Points on a hilly landscape, in no order, each with its height.
From any point a climber steps to the highest of the 6 points nearest to it. It stops when none of these is higher. Distance is the straight distance between rows; heights are no part of it.
z_36 (h 5.48): [ 81  86  99 116 124  91 151  68 132]
z_935 (h 5.21): [ 89  92  59 112 115  95 100 116  84]
z_961 (h 6.71): [108  70 125  70  84  79  40  87 110]
z_65 (h 3.51): [132 128 122  69  39 155  83 138  75]
z_800 (h 3.87): [110 104 113 107 138 108 164 107 108]
z_635 (h 1.69): [131 104  76 105  86 133  79 151  68]
z_768 (h 3.24): [101  87  58 115  98 108  76 130  73]
z_634 (h 6.69): [121  93 137  77  61 103  34 113  90]
z_956 (h 6.76): [126  98 139  62  66  96  42 117 102]
z_420 (h 4.51): [ 61 118  39 108 114  79  95  88 101]
z_118 (h 2.03): [135 123  88  92  97 140 104 149  69]
z_640 (h 4.09): [131 121 127  88  56 143  87 128  84]
z_49 (h 3.61): [117 115  94  96 132 114 138 132  87]
z_719 (h 2.70): [101 124  86  97 139  92 118 137  61]
z_171 (h 2.46): [114 126  84  94 127 107 110 145  59]
z_557 (h 4.78): [ 71 115  39 110 120  83 110  70 132]
z_107 (h 5.38): [ 72 109  58 117 131  82 145  50 156]
z_185 (h 4.76): [ 85  90 112 116 141  88 179  69 134]
z_108 (h 1.18): [ 79 137  94 101 154  79 141 118  55]
z_924 (h 5.17): [124 110 145  30  80 102  75 123 122]
z_781 (h 5.72): [ 78  90  75 120 105  94 124  56 135]
z_855 (h 5.52): [ 71  99  90 116 112  86 139  27 158]
z_299 (h 6.67): [117  83 108 117  71 119  77 106  90]
z_952 (h 6.35): [130  72 126  49  85  90  37 112 126]
z_73 (h 2.94): [125 120  88  92 119 123 123 144  75]
z_163 (h 4.48): [127  90  98 117  63 135  61 131  79]
z_325 (h 4.58): [ 67 113  46 108 128  77 118  87 116]
z_693 (h 5.01): [125 122 138  57  43 131  56 132  85]
z_113 (h 4.38): [ 97 102  81 107 130  96 120 126  81]
z_705 (h 5.58): [ 96  74  87 120  67 110  70  76 100]
z_134 (h 5.64): [117  94 114 115  98 116 114 109  97]
z_661 (h 6.11): [114  87 114 115  81 112  93 101  97]
z_785 (h 5.68): [112  99 140 106  98 104 118  94 108]
z_970 (h 5.80): [103  76 120 110  70 103  70  81 100]
z_783 (h 5.75): [ 87  75 125  93  87  79  71  54 115]
z_981 (h 5.39): [115 113 163  82  98 100 119  96 117]
z_589 (h 4.59): [125 109 117 104 119 120 145 114 101]
z_760 (h 5.05): [ 85  96  78 110 140  89 145 101 107]
z_555 (h 5.22): [129  96 111 110  70 131  81 123  86]
z_251 (h 5.04): [ 67 126  41 111 136  71 127  54 151]
z_222 (h 5.26): [101  74  68 121  83 115  81 108  86]
z_454 (h 5.31): [118  79 109 113  45 119  35 106  80]
z_24 (h 1.28): [ 52 136  81 112 139  64 136  99  70]
z_337 (h 5.59): [121 114 156  78  85 108 105 104 108]
z_33 (h 4.53): [ 52 140  47 107 137  58 125  77 118]
z_446 (h 7.12): [ 98  99 113 111 150  94 179  87 121]
z_798 (h 4.06): [ 86  84  37 117  85 105  63 112  83]
z_15 (h 6.03): [124  53 109  55  80  88  13  96 119]
z_128 (h 5.56): [ 90  76  58 121  78 109  78  84 102]
z_373 (h 1.32): [ 78 127  85 102 148  78 130 122  64]
z_866 (h 1.81): [ 70 122  84 100 160  71 152 107  89]
z_428 (h 6.16): [126  99 130  91  48 119  41 118  82]
z_986 (h 3.98): [ 78  97  86 110 149  85 171  85 123]
z_361 (h 5.81): [100  82 131 105  80  93  80  78 102]
z_72 (h 4.95): [109  87  81 117  98 118  95 119  85]
z_133 (h 5.84): [124 118 142  43  56 114  57 128 100]
z_511 (h 5.57): [101  71  95 120  60 112  54  88  90]
z_437 (h 4.35): [ 55 132  48 107 124  64 111  86 104]
z_46 (h 3.36): [137 100  93 111  53 146  53 142  68]
z_421 (h 4.21): [ 64 115  38 110 112  79  85 104  84]
z_139 (h 1.93): [ 91 116  99  97 167  84 171 112  95]
z_885 (h 6.73): [114  87 143  79  81  87  59  96 106]
z_192 (h 5.76): [131 101 131  24  71 106  57 132 123]
z_173 (h 5.63): [ 76  92  96 115 104  87 129  38 147]
z_636 (h 6.91): [126 114 146  82  68 120  82 115  95]
z_416 (h 3.62): [ 40 161  65 123 127  58 128  77  93]
z_268 (h 0.32): [ 65 146 100 109 155  67 155 107  59]
z_817 (h 5.74): [107  91 150  85  97  84  97  81 118]
z_537 (h 2.26): [141 120  92  90  54 162  78 151  65]
z_749 (h 6.23): [102  72 112  95  54  97  17  85  86]
z_76 (h 6.34): [120 107 148  70  76 101  75 105 106]
z_154 (h 6.58): [ 92  89  75 113 120  99 126 100 102]
z_600 (h 5.86): [ 98  83 118 116  87 101 104  74 110]
z_977 (h 5.82): [ 91  78  92 121  91 102 103  72 113]
z_575 (h 3.85): [ 70 104  69 108 147  77 151  92 109]
z_703 (h 4.04): [128  82  86 122  50 135  43 129  70]
z_709 (h 4.89): [125 101 113 110  89 132 108 122  91]
z_718 (h 5.95): [111  82 118 113  64 110  57  92  92]
z_991 (h 3.91): [108  76  72 127  68 125  58 116  78]
z_149 (h 4.57): [105  97 112 112 126 107 149 100 107]
z_938 (h 5.96): [ 98  80  80 123  98 109 103  96  99]
z_85 (h 3.15): [ 54 129  62 110 127  69 115  99  76]
z_838 (h 2.78): [ 96 112  88  98 151  91 141 124  84]
z_571 (h 7.05): [115  78 131  77  67  91  33 100  97]
z_426 (h 5.24): [ 85  89 105 116 134  92 163  67 134]
z_289 (h 5.70): [ 78  81 117 106  92  81 101  39 130]
z_888 (h 5.03): [112 115 168  80 110  94 132  90 123]
z_851 (h 4.79): [ 62 113  55 108 138  71 143  74 128]
z_460 (h 4.36): [ 98  91 102 110 141  95 163  97 115]
z_527 (h 6.27): [107  62 114  65  74  83  16  82 108]
z_397 (h 5.34): [113 102 145 105 110 105 141  92 114]
z_647 (h 5.61): [ 93  73 110  97  62  92  45  67 102]
z_364 (h 5.65): [ 91  85 145 104 111  84 129  65 124]

Where does a climber stop that starts at each point below?
z_600 => z_299
z_981 => z_636
z_222 => z_154
z_866 => z_154
z_647 => z_571
z_888 => z_571
z_268 => z_154
z_557 => z_299
z_454 => z_571
z_128 => z_154
z_851 => z_299
z_537 => z_299
z_192 => z_571
